A landscape with many peaks, sampled at points; each row gives a point and its height.
From any point a climber takes the steepest step (rise divided by distance) to one of its 2 nearest points. It stops when none of these is higher. Distance is the straight distance between rows; heights are no part of it.
Fofu: [ 37   5  22  -8 -13   3  17   1 -39   9  43  24 -40  40 -21 -60  -7 -32
 -10  46  45  20 -19  -7]  (h 48.6)
Sol: [  2  -7  33 -16 -22 -21   4 -25   2   8  32  15 -26 -11 -15 -22  33  12
  41  40  23   3  17  -1]  (h 61.1)
gel: [-22 -47 -54  -7  26  -3 -32  14  28 -14  34 -14  37 -30  10  15  12 -24
  36 -28 -24  -5  -5  48]  (h 47.4)
kifuv: [ 68  17   2  35   4   3  -1 -15  43   0 -71 -18  -9  -6  24  17 -17  14
 -47  -4  -8  28  30   5]  (h 21.3)
Reg: [ 24 -42 -10  19 -25 -35  35 -21   4  -4  37  15 -26  -1  -6 -26  13  37
  28  16  61   6 -13   9]  (h 61.9)
ruka: [ -5   5  13 -22  17  -1  -5   7 -40 -27  16  34   7  29   6  23  33 -40
  53  -7  13  20   5  -1]  (h 68.1)
Dimos: [ 11  34   6 -29  -1  18 -36   0  47 -26 -46 -27 -47   9   6   4 -26  -6
 -48  16  -6  33  19  -4]  (h 15.1)
zali: [ -2 -18   3 -19 -37 -13  37 -13 -34   1  14  19  51  28   5 -28 -24  28
  35 -25  32 -17 -14   1]  (h 14.8)
fovad: [-23 -14 -41 -31 -10  42 -17  26   5  17   5   9  33  11  34 -30  -9 -13
  39 -21   1 -27 -29 -11]  (h 26.3)
kele: [ -1  45  27 -30  -2   2 -38   5  -6  40  20  25   4  23  33 -18  -7  -4
   7  40 -10 -31 -16  26]  (h 54.0)
moze: [ 31  36  -5  79 -16 -51   8 -14  14  19 -49  -5  -5   8 -30  11 -54  -5
 -36  40  17  11  12 -36]  (h 10.9)
kuri: [-16 -42 -26 -27  30 -22  13 -18  20  12   8 -34   5 -37  18  31  18  46
   7  10  23  -2  17  25]  (h 58.2)
kubi: [ 41   2 -21 -15   7  36 -23   0  46  -2 -25   6 -39 -17 -11  19 -35 -11
 -37 -29 -24  20   5 -17]  (h 43.3)
vil: [  8 -42 -53  32   6   5   2   8   6 -10  39   9  11 -46 -15  10   9   3
  29 -13   8  -6  -4   4]  (h 69.3)
Fid: [ 32 -13  -1  16 -22  20  20  -4   3   0   1 -20 -45  24 -11 -27  -2  23
 -42  43  37  15  -8 -29]  (h 52.8)
Gem: [-11 -23  16  -6 -36  17  37 -19 -22 -32   5   3   3   3 -10 -39  21  17
  24 -45  -2  -7 -17  16]  (h 12.2)
lusev: [ 18   5  -4 -38   0  24 -38  13  27   8 -17  31 -38   5  15  26 -19 -18
 -21 -49 -18  -5 -13  -5]  (h 42.2)
kamon: [-25 -26 -39   7  27 -51   4  10 -25   1  -5  13   5  24 -34  26 -34   9
   9  29  51 -20  11 -10]  (h 63.5)
pur: [ -2 -11   8  -7  23   1  18   5 -14   1  12 -26  19 -43   7  34  25  14
  -5 -14 -19   8  23  -1]  (h 66.4)
duf: [ 20  16   4 -33 -10  24 -35   0  21  37  -6  11 -35  22  28  12  17  15
  -5  49  20 -12  -6 -34]  (h 44.3)
Zefut: [ -2  16  18 -22  20  -2 -33   6  19   9 -19  18 -19  10  19  36  15 -25
 -22 -23 -29   2   1  13]  (h 41.2)
rulit: [ 25   6 -10  29 -21  17  38  16 -17  -5 -13  -6  -3  17  14 -16 -12  47
 -51 -26  12 -23 -27  -8]  (h 17.0)
Dotos: [ 12  -5 -14  10   2 -19  13  20 -42  28  32  -2  41 -10 -11  29   3  12
  16  38  28 -16  17 -50]  (h 60.8)
vaz: [ 12  19   3   9  13 -23  11   9 -21  31   8  35 -23  39 -15 -32 -52   4
 -11  39  41 -17  -2  11]  (h 46.2)
mukem: [  8   8   2  -2  16 -15 -20   5 -11  34  22  16  31 -21 -13  51  11 -15
  22  31  -6 -15  26 -45]  (h 57.4)
foli: [ 26  16  26  13   1  46  -5  -7  -6 -67 -33 -10 -35  14 -19 -16  16 -29
 -27 -16 -26  53   2  -2]  (h 19.7)
romos: [-14 -31 -43  25  -3 -25  21  22 -38 -46  35 -12  61 -28  -2   5  -8  12
  34 -26  16  10   0   5]  (h 40.7)
kova: [ -9   9   3  -2 -51 -12  45  10 -48 -17  25   4  31   3 -14 -34 -29  22
  11 -34   9 -23 -24   0]  (h 15.6)
Mibe: [ 25  34  30 -19  -3  27 -32 -16   9 -22 -66  15 -41  42  18  21   9 -26
 -24 -21 -26  24  -8  -8]  (h 24.1)
Vilor: [ 18 -17  -4  -5  21 -10 -18  17  12  35   9  16  27 -38   4  35   5  -1
 -20 -43 -37 -24  19  -2]  (h 58.9)
naf: [-14 -11  -9  11  11 -60   8  18   7   0  16   9   0 -50 -19   8 -28  27
 -14 -12  16  -5  26  24]  (h 49.3)
mos: [ -9  -3  31 -38 -24 -21 -13 -23  23  50   7  17  15   8   9  -7  17  -8
  24 -23 -35 -50 -13  33]  (h 74.2)
Dipa: [ -3  54  35 -12 -17   2 -10  -3  -7   5   7   2  -5  18 -19  -4 -15 -20
  -5  40 -13   5  16 -30]  (h 72.5)
Ner: [ 11   8   4  20   0  25  15   6 -14  -9 -18  -6  -1  24   6   3   7  20
 -37   2   4  -4  -3 -15]  (h 18.6)
sama: [ 43  60  17  14 -16   3 -19  14   9  10  -6  33 -17  24 -10 -27 -58 -20
 -36  25  -5   9  -1  -6]  (h 20.8)
gogin: [-16 -22 -25 -33 -34  33   6  22  -5  -7  34 -27  36 -26  24 -46   8  18
  36  -8  13   1  -3 -22]  (h 18.0)
nagum: [-33 -40 -15 -54 -20  35  -9 -18  17 -14 -19   1   2  21  25 -38  24 -11
  63 -28   4  -5 -26   2]  (h 10.8)
Sabep: [-17 -16  -8 -53 -21  19 -27  16   2 -18  29  12   2  20  39 -56   6  -1
  54  14  37  17 -16   9]  (h 82.3)
Dem: [  3   2   0   3  -4 -23  -2  16  -4   6  46  25  17  -5   4 -18  -3  14
  27  29  26 -13   9  33]  (h 76.7)
zol: [ 27  21  24  69   1  -4  36 -10 -25   2 -15  44 -19  39 -21 -21  -8  -2
 -28  -8   2  -9 -19   9]  (h 7.5)
mazaz: [ 45  -3   8   5 -20  56 -19 -32  32   9 -35 -40 -19  -8  18   9  33  17
 -16  32 -24   8   1 -31]  (h 40.0)
Mir: [-20  -2 -18 -26 -10  56  -8   7  25 -17 -15 -24 -16   4  -3 -25 -10   2
 -18 -19 -12  -2 -10 -13]  (h 16.7)
paz: [ -8 -40 -29   3   5 -31   7  -3  -4 -61  35   1  44 -32  -7  12 -11  -2
  48 -34  12  37  16  27]  (h 43.2)
nipif: [-26   1  25  37  -2 -14  58 -38 -30 -36 -31 -38 -24 -12 -14  10  30  32
 -12  -5  -5  13  -9   0]  (h 47.9)
Rato: [ 21  27 -12  -3 -19  45 -45  -1  52 -29 -27 -26 -22  15  13  -9 -10 -17
 -33  20 -20  17  -5  10]  (h 15.5)
Von: [ 46  12 -11  79  -2 -41  26   6 -20  18 -21  13 -10  21 -34  15 -42 -10
 -47  19  28  10   3 -45]  (h 10.4)
nomag: [  3   0   9 -24 -20   2  -9   3  -6  -5  46  24   7  13  19 -51   6  11
  51  32  33   3  -4  30]  (h 79.3)
ruta: [  9  -9 -22  17  22  22  20   7  -5 -28 -19 -20 -13 -24 -22  19 -30  10
 -45 -30 -14  22   1   0]  (h 18.9)
kab: [-28  36  29 -20  -3 -49  11  -5 -47  31  20   4  60   5  -4  -8 -38   2
  23  19  -2 -33  15  16]  (h 56.5)
Vasif: [ -3 -48 -69  -2  11   7 -13  15   5   9  29  -9  41  -6  32   0   4  24
  51  30  51  -2  -2 -16]  (h 66.7)
kozot: [-34 -48 -35 -24  -3  54   1 -17  27  -2 -19 -26  -6  -6  28 -39  32   6
  38 -24  -9 -10 -24   5]  (h 10.2)
Razuv: [-32   2   1  18 -10 -12  51  -6 -32 -56  10 -38 -13 -10 -27  -2  15  11
  -3   6  13  21  -4  -3]  (h 59.5)
feki: [-23  -4   3  23 -26 -39  30  -4  -2 -36  37   7   7 -31 -24 -23  -8   9
  23 -11   9  -1   3  42]  (h 74.6)
lor: [  7   3 -13 -21 -23  28  12  22 -33  28  20  14  32  25   7 -23 -32  11
   6  13  22 -27 -18 -34]  (h 19.3)
tuv: [ 40 -14  10  40  27  14  21   0 -27 -20  12  20 -36  29 -21   1  33 -32
 -11   8  17  37  -9 -14]  (h 15.9)
gavo: [ 42  -4  28  24  44  -1  15   1  -8 -13 -21  20 -60  11  -9   8  13 -21
 -29 -13   8  57  13 -10]  (h 13.9)
pumu: [ -8 -29  -4 -12   0  -7  27 -16   2   4   6 -33 -13 -14  15   0  26  57
   8  27  40  -2  12  -3]  (h 56.2)
nak: [ -3 -23  -2 -34   9  16  17   3 -13  -6   0  -2  37  -8  18  24  23   9
  19 -49 -11  -1  10  -1]  (h 75.5)
vubo: [ 18  35  56  60  32 -20   4  -9  26   5 -74   5 -14  10  23 -18   8  -1
 -42 -17  -8  35  21  17]  (h 23.5)
Fena: [ 15  33  18  87 -21 -46  43  -3 -36   8 -10  22 -13  14 -13 -21 -23  14
 -28  13  11  -9 -34   1]  (h 6.3)
Kabo: [-19   2 -15  36  -1   9  -4 -12  11   1  22  -8  14 -17 -29  25  18 -17
  11  29 -19 -19   1  -5]  (h 58.1)
makop: [ 15  10   7   8   4  -1 -20  -3  33  38  -7 -15  18 -26  12  34   7  -2
 -42 -13 -51 -19  17  -4]  (h 61.2)
Kes: [ 47  11   9  55  -2  -1  28 -16 -47  32   9  40  -2  43 -25 -18 -22 -16
  -7  24  10 -16 -29 -10]  (h 8.7)
dun: [-30 -16 -28   3  16  19  13  17 -12 -42  17 -17   2  11   3 -16   9  12
  10  11  34  22  -2  13]  (h 73.4)
lun: [ -7 -21 -41   2  38   2 -50  34  -1  -2  28  27  38  -8  26  26  20 -29
  28 -22 -13 -13  -9  39]  (h 46.1)
suk: [  3  -6   3   4   7 -56  -5  16  15  46  19  23  -1 -40 -10  14 -16  30
  -6  19  16 -22  34  -6]  (h 50.0)
Nefa: [-29  -8 -31  16  30 -12   5   2   4 -17  -3   1 -26  25 -31  18 -13  -4
  -6  23  35   1   1  -2]  (h 65.1)
gegop: [ -1 -12 -46  54  -1  24  17   8 -27 -13   3 -13  17   8 -12  23   7   5
  -7   5   8 -20 -24 -32]  (h 3.8)
Kepem: [-25  -3  -4 -15 -64 -13  40  -7 -24 -11  17 -34  35 -17  -3 -20 -12  37
  18 -10  11 -28 -23  -9]  (h 16.5)
Lup: [ 12   7  32  48  26 -11  46  10 -35 -15 -23  25  -1  18  -1  15  16   0
 -19 -38  -2  14  14  -5]  (h 22.1)
Zabu: [ 20  -8  46 -50  13  -2   2 -17  -4   8 -26  40 -50  -7   6   6  22   0
   2 -51 -11  15  13 -11]  (h 30.3)
Mika: [ 19 -23  10 -33  31  47 -13 -14  10  16 -17 -13 -10 -24  31  32  38  -1
  -1 -34 -46   4 -12  14]  (h 37.3)
nutos: [ 10  13   6  -3   6   3 -10   5  10  22  10  22 -44  37   2 -27 -17  15
 -17  52  36 -10  -5   5]  (h 45.7)
rin: [  2   6 -19  17  -2  32 -12 -16  -1  10  13   4   5   9 -31  30  10 -31
  25  42  -8 -16  -8 -46]  (h 62.4)
gev: [-28 -13 -50  21  10  80  -1  21  -7 -19  -3 -21   3  13  24 -29  25 -24
  25   4  -9   4 -27 -32]  (h 6.2)
buban: [ 11  54  40  60 -21 -38   8 -31  29  22 -58   3 -15  11 -30 -21 -44 -15
 -14  37   2  18  14 -21]  (h 11.5)
Pusuz: [-23  17  10  -1  13  17 -23  -4  12 -26 -12  11 -37  37   4  -1  27 -12
  -3  28   5   1 -11  28]  (h 14.1)
vudi: [-25  -9 -31 -44  -4 -25  -7   9 -36 -11   9   2  70  35  -1 -14 -55   4
  45  11  40 -14   3  -9]  (h 60.7)
Sef: [  1  20  23 -19   8 -11 -33   9   5  40  10  14  30 -23   2  52  17 -34
   6  -2 -43 -11  24 -30]  (h 56.1)
Kepok: [  3 -22  43 -47  25   1  25 -18   6   1 -16 -13 -33 -51  -1   1   7  26
 -12 -32 -27  37  21  28]  (h 33.1)
godus: [  6 -32 -33  -3  11 -12  -2  22 -18  16  28  -2  53  -9  27  24  16  37
  29  20  38 -15  13 -20]  (h 64.2)
vefeb: [-13  25   7 -22  -1  29 -46  24   0 -10  23   2   0  -3  24   8  34 -32
  10   5 -31   5  -8   9]  (h 28.6)
Valo: [-26  27  38 -18  15 -17  -8  -6 -18 -13  10  17  -2   4  -7  21  38 -36
  39  21 -10  16  25   0]  (h 61.8)
kige: [ 38  16  -7  43 -12  11  14  -7  16  -5 -58 -26   3  22  14  16 -17  30
 -59  -2   6   7  11 -16]  (h 20.1)
Bubul: [ 16 -53 -42  38   1 -12  23 -11   7  -3  32   9 -11 -26   4   0  15  35
  35   7  45  -1 -14  15]  (h 64.6)
nikab: [-28 -44 -39  -4  -5  51  15 -25  34  -6 -21 -46 -22 -24   6 -20  13  26
   3  -5  -3 -11 -30  -3]  (h 9.5)
Kava: [-12 -27  -5 -36  31 -32  -1  12  -5  29  11 -38  42 -50   8  54  15   9
   2 -17 -24  -5  39  -1]  (h 62.1)
zuv: [-31  -4 -13 -12 -12  10  30   3  -3  -1 -25 -22  24   7   2   3 -19  32
 -31 -39  -5 -40  -9  -5]  (h 14.0)
zan: [ -2   5 -17  -7  -6  56  -9  -1  32 -35 -28 -61 -23  -4   4 -16 -15  19
 -44  17 -10  20   0  -6]  (h 16.1)
Zutu: [-15  -1   3  -2 -19  -7  23  13 -10 -29  38 -11   7 -44 -20 -12  -7  10
  -1 -29  -5   9  20   9]  (h 82.5)
panu: [ -7 -45 -36 -21  27 -41  -8  -1  11   5  26 -32  27 -69   0  39  -8  23
  14  -7  -1   9  29  24]  (h 60.0)
Bages: [-23 -42 -24  -6   9   7  -7  -9  34  18   8 -22  22   2  32  -3  30  21
   7 -17  -6 -40 -16  46]  (h 50.9)
komu: [  2   3  22 -25 -18 -10  -2  -7  -9  -9  37  18 -25  -8 -38 -13  11 -24
  41  15  11  18  14 -16]  (h 63.4)
pomad: [-10   3   3 -53   0  -3 -39  30  20   0  21  14  -6 -26  17  12  -2 -31
  -7 -58 -36   4  -1  35]  (h 29.9)
Lin: [  2   2  -7  41  42  -9  24  20 -12 -21 -17 -10   1 -19   7  18  -7  23
 -46 -32 -12  14   2  40]  (h 20.2)
Garup: [ -9  43  43  56  12 -40  -2   0  35  12 -66 -21  21  -1   9  -3  -8 -12
 -46 -20 -33  17  23  11]  (h 22.3)
Nivu: [ 25 -15  39 -30  13  17  22 -32   5  15 -25 -41 -29 -55   5  12  14  38
 -20   9 -26  36  20 -10]  (h 35.2)
Nem: [ -5 -44 -39  -4  41 -16  26  14 -17 -54  20  -6   8 -39 -18  18 -20   2
  22 -36  18  47  17  33]  (h 45.9)
bigen: [-21 -18 -45 -13   5 -30   7  16 -44 -15  20   2  30  35 -30   3 -42  -5
  28  34  56  -7   2 -22]  (h 62.2)
pize: [-46  25   6  30 -20 -47  38  -1 -18 -35   8 -12  -9 -10 -42 -11 -18   3
  -2  13  11  -4  -2  17]  (h 68.3)
Zimi: [-25 -21 -53 -17  27  29 -35  32  10  -2  26 -18  20  -6  31   7  21   0
  36  36  26   1  -3  -9]  (h 69.2)
dut: [  6   1  53   6  26  -5  19 -26  -2   2 -59  26 -31  25   8  -2  34   9
 -17 -36  -9   4   9  12]  (h 27.6)
vonin: [-36  23  -8 -23   2  13 -55  -5  27 -17 -13  15 -53  16  14  25  14 -43
   4   5 -15   4 -30  31]  (h 14.5)
tokib: [-12 -53 -49  -4   1  47  27  -2  15 -13  14 -52 -25 -44  15 -29   5  33
  20   3  18  23 -24  -5]  (h 8.8)
nozab: [-19 -47 -21 -16  24 -14  -1   6  16  -8  10 -36  41 -17  26  11  18   7
   4 -43 -21  -8  -2  65]  (h 49.2)
tamad: [-16 -11 -10 -71 -19  -7 -38   0  15  21  13  15  34  18  42   9   0 -19
  47 -28  -3 -25 -15  17]  (h 81.1)
novo: [-20  23   4  42  -9 -45  17   2 -24   4 -11   4  15 -19 -47  17 -37  -8
 -16  -5 -15 -19   9 -21]  (h 52.5)
gudat: [ -1 -18 -46 -28 -14  18 -25   6  -8  31  27  32  44  11  28 -30 -29  -3
  71   8  18 -28 -26 -12]  (h 25.7)
sot: [ -5  -8  20  -3 -29  44  -7 -37  15  -8 -21 -12 -17   6 -13 -11  38   1
   7  10 -26 -16 -10 -18]  (h 36.7)
baf: [  5  -2  32  27  -2 -36  56 -26 -50  18  10  12  -4  35 -14   0  22   7
  20  33  39   2  -1 -25]  (h 59.7)
zinib: [-24   6  -7  14 -19  -8  11 -16  28  13 -23 -14   4   9 -13   1 -21  18
 -39 -11 -20 -48 -10   8]  (h 13.4)
Tafed: [ -9  19  17  18  31 -58 -19   9  12  54  12  31   0 -31 -25  23 -17 -12
  11  32   9 -10  30 -16]  (h 50.7)
sotar: [ 23  38  -5 -23 -28  39 -13  11 -11  24  -1  19   5  39  -4 -24 -54  -5
 -20  10  -2 -25 -17 -32]  (h 19.8)
lato: [ -8  -4   1 -41 -20  28   5  19 -12   3  18  -8  18  -1  13 -21  -1  22
   5  -7  17 -10   2 -18]  (h 18.5)
sok: [ 26   7  -3  34 -25  -3  23 -26  37  -6 -33 -31 -24 -53 -30  15 -38  13
 -46 -19 -31  15  11 -19]  (h 48.1)
Fene: [ 13 -13  22 -43  19   2   2  -2  20  11  -9  22 -29 -35   5  11   7   3
  -7 -60 -17  16  18  24]  (h 31.6)
tifaz: [ -4  20 -28  68 -11  -6  16  24 -37 -36   6 -13  19   2 -36  16 -22 -10
 -19  18   2  -5 -18 -25]  (h 2.9)
zepum: [ 29  72   5 -15  -6  19 -32   2 -27  26   1  18  -1  37  -5 -29 -76 -32
 -10  39 -12 -12 -12 -13]  (h 20.3)
Dati: [ 44   3 -17  22  -3  16  -5 -12  30  -5 -32  -6 -21 -33 -39  30 -46 -17
 -41 -24 -29  29  23 -34]  (h 45.2)
som: [  0 -26 -31  -5   9  45  19   0  -1 -21  -3 -17 -14  -8 -15   3  -5   5
  -2 -28   4  14 -11 -21]  (h 17.6)
Ditik: [  0 -19 -21  12  -9  12  24  -1   6   3  11 -42 -35  -3   1   0  11  48
 -19  45  44   5  -5 -28]  (h 54.1)
boson: [ 39  12  16  -7 -21  31  -2   7  -8 -14   4  -1 -45  37 -12 -38   1 -16
 -34  28  21  37  -1 -34]  (h 55.4)
toze: [  2 -25 -12 -47  21  70  -5 -13   0  -1 -25 -19 -14  -9  28  19  32  -7
  23 -26 -20  15 -18 -20]  (h 34.6)
Zutif: [ -6 -37 -27 -44   3  -6 -19   3  15   2  13  11  51  -3  31   6   4   2
  44 -43   0  -9   2  12]  (h 85.2)
Dis: [ 28  10  11 -18  29  43 -24   3  19 -20 -29 -19 -21 -27  25  19   5 -10
 -41 -20 -49  38   1  31]  (h 15.4)
Rata: [  1  -9 -13  13 -16  -8  50   2 -11 -13 -30 -11  -6 -13  -4   8 -21  49
 -42 -64   0 -22 -23  -4]  (h 15.2)
gup: [-30   5   3 -27 -22  47 -31  -1   0   1  13   1   4  14  18 -28  34 -17
  37  15 -16 -18 -32   4]  (h 27.7)
Debup: [-30   3 -36  -4  11  17 -30  35  13   4  28 -28  30 -11  17  -5   6  13
  -5  37   9 -20   1   4]  (h 71.3)
kom: [ 60  23  10  24   7   8 -18 -20  41 -14 -66  14 -39   8   5  14 -14 -24
 -26 -14 -14  38  17  -3]  (h 22.4)
tobot: [ -5  37  28  63 -10 -21  14 -47  31 -11 -62 -13 -27  24 -31  -8 -15 -10
 -29  25 -10   7   8   1]  (h 12.3)
bapo: [ 25   7   8  15  16  65  -5   0  -6 -45 -14 -21  -7 -19   2  -3  19 -19
 -23 -20 -50  41  -6  15]  (h 17.1)
Val: [ -8  -4   0  17  16 -39 -28   5  41  29  -8 -26  21 -45 -23  35 -17 -20
 -42 -18 -61 -11  26   7]  (h 63.3)
Bevon: [ 38 -22   9  25  33  10  25   9 -47 -11   7  32  -6  20   9  11  36  -7
   7 -29  20  22   4  -4]  (h 18.4)
Tol: [-34   2 -30 -23  -6  43 -40  13  17  -3   2  14   5  23  29 -15   3 -37
  24 -16 -17 -25 -41  17]  (h 26.9)
pemi: [  0  40  -3   3 -21  26 -28   2  14  -3   3 -12  13   4 -27  22 -17 -37
  -3  46 -25   2   8 -44]  (h 67.5)
Zer: [-35  10 -19 -20  -9  10 -10  42   3 -34  44 -19  24 -33 -12 -17 -12  -4
  -5 -12  -9   2  17  19]  (h 76.6)
sose: [-14  11  61 -29  -3 -40 -32  -7  43  44 -25 -23 -16  11  21   4  32 -26
 -28 -25 -60  -5   1  34]  (h 68.9)
kupel: [ 38  17  10   2  -7  47 -13 -21   5 -36 -44  -7 -35  32 -11  21   9 -39
 -10 -10 -22  38  -2 -32]  (h 22.2)
mab: [ 51  43  25   9 -13  12 -26  14  20  -3 -25  35 -32  18  -6  -5 -30 -31
 -39 -16 -12  26   9 -14]  (h 21.4)
buru: [-28  11  37 -12  18 -55 -20  15  34  37   7 -13   3  -7   7  14  24 -29
 -23 -41 -64 -10  10  46]  (h 66.8)
Fama: [-18   2   0  -6  -1 -47  15 -19 -33  13  19   0  61  25   9   8  -7  25
  52  41  39 -17   9  12]  (h 67.7)
Bav: [-18  20  20  17  26 -10  12  16   5 -22 -24  -7 -12  12  16  -8   5  18
 -51  -8  -2   9  13  43]  (h 21.2)
bega: [  5  46  18  -3  -2 -27 -48   4  16  39 -22  14  19  -7  -6  48 -20 -45
 -12   7 -42  -8  24 -39]  (h 54.2)
Tup: [ 50   8   3  62  -8  -6  19 -17 -11  16  -4  21 -25  38 -38  -2 -20 -35
 -27  32  21  15 -10 -38]  (h 9.6)
gim: [-13  35  40 -33 -40  17  -1  -4 -26 -14  28   1  -7  -1 -31 -29   4 -28
  24  22 -18  10   4 -21]  (h 67.3)
romo: [-10  -4  27  23 -13  20  22 -44   0 -19 -32 -32 -18  -4  -8 -10  45  29
 -21   7 -20  -5  -7   8]  (h 39.9)
pupe: [ 27 -32 -49  -9   1   1 -15  21 -23  34  36  43  44  23  20 -24 -45  14
  47  18  50 -23 -18  -7]  (h 25.4)
labaz: [-10 -40 -47  20   6  65  21  19  -8 -24  12 -34 -13 -16  19 -41  20  -4
  23   3  14  24 -24 -21]  (h 7.6)
mugod: [ 42  -7 -17   1   0  31  -2  33 -28  11  42  35  -8  20   0 -23   0 -26
   8   6  36  13 -13 -28]  (h 55.6)
buv: [ 42  13  28 -30  -9  20 -11  31 -29   7  30  28 -27  23   6 -24   6 -25
  -9   5  25  31   2 -39]  (h 59.0)
zavit: [-27 -20 -14 -35 -52  -4  10 -10   0 -14  31 -23  55  -9  19 -34 -17  32
  53  -4  22  -3  -1  -1]  (h 17.3)
rogor: [  9  -6   5 -32 -11  57 -29 -21   8   6 -23   5 -35  13  15  16  47 -14
  19   1 -15   2 -27 -29]  (h 34.5)
sizad: [-25  23   3  36 -21 -65  26   1 -62   1  13  -5  52 -25 -37  22 -32   5
  15  14 -10 -38  -3 -19]  (h 55.7)
Tul: [  1 -10  10  -5 -14 -39  43 -17 -38  16  18   0  24  32   2  -3  11  36
  34  39  56 -11   4 -18]  (h 64.9)
girut: [ 32  16  10   3   0  41 -26  -8  16  22 -24 -12 -10  27  36  13  37  20
 -25  52   5  -2   5 -32]  (h 42.7)
Lapil: [-27  28  41   2  22 -63 -16  -3  37  65 -32   8  -8 -23 -16  13 -20  -4
 -10  15   0   0  29 -23]  (h 51.5)
rinez: [-21  39  19 -13   9 -34 -20  -2  -8  47  17  13  30   8   9  -5 -16  -8
   9  34 -19 -39   2  32]  (h 55.1)
rovur: [ 26   5  41 -11   9  19 -17 -19   1 -11 -54  30 -60  40  19 -11  39   9
 -25 -12  -3  10  -7   6]  (h 25.6)
fopok: [ -5 -12  17   9 -31 -46  28 -34   9  19  18  11 -18 -15 -10 -17   7  42
  30  27  29 -22   3  15]  (h 59.8)
vapiv: [ -1 -10  39 -61   8 -17 -23  -1  24  11   4   3 -24 -28  27   6  35 -12
   5 -58 -43   7   5  44]  (h 30.6)
zupo: [-33  16 -10   4 -17 -43  12  20 -49  -9  22  -6  60 -11 -16  -6 -42   8
  11   9   7 -33   2   9]  (h 58.3)
piz: [ 35  -3  -1  16   3 -28  27  20 -38  22  39  36 -16  37 -13 -38 -29  -7
 -19  24  61   2 -17   4]  (h 47.0)
Pakof: [ 31   8  13  58 -23 -31  49  18 -34   2  29  19 -10 -10 -13 -24 -12  19
 -22  -8  19  -3 -19  -9]  (h 5.1)
Vidig: [ 17   1 -16 -27  -1  21 -20   7   2  39   6  30 -29  45   7  -2 -12  -5
   5  46  41 -18 -24 -25]  (h 45.1)
Kude: [  0 -24 -27   9   3 -28 -15  12  20  -4  49  25  27 -27   5  -1   4   5
  34  -9  15  -4  14  40]  (h 74.1)
Pak: [-21  35  -5  -4  -6  12 -26  32  11 -12  12 -27  22  -5   2  -4 -10  -3
 -35  16 -21  -8  16   6]  (h 73.5)
lisof: [ 49   1  24   0 -16  32   2 -32  26  12 -25 -46 -11 -50  12  12  17  31
 -31  19 -38  24  20 -19]  (h 37.5)
Ruzik: [-21  34   6  48   1 -22   3 -22  25   6 -42   7 -10  25 -23   1 -29   0
 -35  18 -10 -22   0  15]  (h 12.9)
pogud: [ -8   5  25 -22   7 -39   5 -23 -18  16  12  37  26  26  10  11  14  -3
  58  20  23 -10  14   9]  (h 70.8)
diviz: [-14  -3 -20 -41   9  13 -51  24  26  -1  36  -5  -7 -39  22  26  19 -34
  15 -20 -33   8  -5  20]  (h 29.4)
dek: [ -3 -35 -28   5  29 -62  27  12  -7 -26  13  -2 -12 -48 -12  13 -25  35
   3 -21  37  28  21  26]  (h 48.3)
kalu: [-11   2  18 -38   5 -20 -22 -11 -17 -10  10  44  13  46  34  10  27 -18
  63   3  20   4  -6  26]  (h 74.4)
vegar: [ -5   0   7  40  -8 -20  21 -36  31   3  -2 -14 -33 -55 -42  21  -8  16
 -22 -11 -21  -1   8  -1]  (h 51.7)
vup: [-27  28  -1  47  22 -33  -4  20 -21 -19   8  17  14  -1 -42  18 -24 -33
  -6  10 -15  -5  16   9]  (h 53.5)
zumo: [-20  -7 -31 -32  -5 -30 -22  25 -32  15  21  10  53   2  -9  -8 -62  15
  15  19  22 -42  11   4]  (h 59.6)
Lofi: [-22  38   5 -53  -3  16 -46   8  24 -29 -27  -5 -52  15   7  23 -12 -30
 -25  -5 -16  28  -8   1]  (h 14.7)
govos: [ -9 -17  -4  -7   1  11  -2 -11  23  -2   9   7 -11  -7   1  -5  20  16
  12  -6   3 -17  -2  23]  (h 52.6)
lero: [-27 -20 -56  36  28  48  -6  19 -10  -8  -6 -20  38   5  13  17  23 -13
  17  -2  -7 -23 -24 -17]  (h 4.9)
Lufu: [-18  24  31 -21  21 -47 -36 -11  28  57 -34  18 -13  -1   1  55   1 -29
   2   5 -19  -2  20 -32]  (h 52.7)
kif: [ -8 -17  10 -47 -36  23   6 -15 -10 -22  10  28   4  14  -2 -42   9 -11
  56 -39   6  -3 -12  -2]  (h 11.3)
lur: [  9  -3  27  -8  25  13 -19 -30  22  20 -25  -3 -15  -1  21  42  51  -9
 -13  -5 -40   1   2   9]  (h 39.6)
mor: [-11  -4  27  -8 -23   7  40 -12 -33  -8  -1   6  37  21  14 -20  27  23
  18 -24   3 -25  -4  11]  (h 13.6)
Tipe: [-19  -1   8  33  -1 -11  10 -20  23 -11   6  -2 -13 -27 -20   3  14   5
  -6   2 -19 -13   7  24]  (h 54.8)
pir: [-26  19  36  22  24 -33  14  -2 -11 -20   5  16  -6 -15 -34  16  13 -28
  13  -3 -13  23  30  -2]  (h 57.1)
Nim: [-16   8  43 -39 -28 -13 -24 -12  38  19  -3  -3  -9   7   3 -17  13 -24
 -12 -36 -57 -29 -13  36]  (h 71.4)
tedo: [ 32 -20   4  24 -16  26  25   4 -39  -4  38  21 -14  36 -13 -46  18 -28
   6  22  35  12 -31 -13]  (h 51.6)
mabub: [ -5 -19 -23  18  32  22  13   3   4 -31  -4 -18 -39  20  -5  -2  17  13
 -19  26  31  23  -6  17]  (h 68.4)
Bine: [-30  -9   5  10  23 -53 -19  21  17  20  21 -31  28 -29 -10  19  12 -22
 -24 -24 -56 -13  19  49]  (h 65.0)
neba: [-24 -17  17 -53  -8   0 -11 -22   9  32 -11  -2  35  35  29  10  30  -6
  22 -25 -21 -47 -12  21]  (h 77.4)
Besi: [-23 -30 -28 -27  -3  20   9  19 -11 -38  22 -11  13  27  23 -52   1  20
  31   8  59  22  -7   7]  (h 78.3)
Dif: [  4  22  51  60  30 -17  13 -13   2  -4 -46  25  -7  10   1  -2  24  -4
 -29 -32 -28   8  10  21]  (h 25.2)
febup: [-26  33  32  17  21 -34 -10  23  25   7 -33 -14   7   4  10  -7 -14  -4
 -58 -20 -32   2  18  37]  (h 21.8)

Where does a climber stop that starts at each point below?
moze | kom
suk | Zutu
Lofi | dut
Vilor | Zutif
toze | Tipe
tokib | kom
lisof | buv
Dis | Tipe
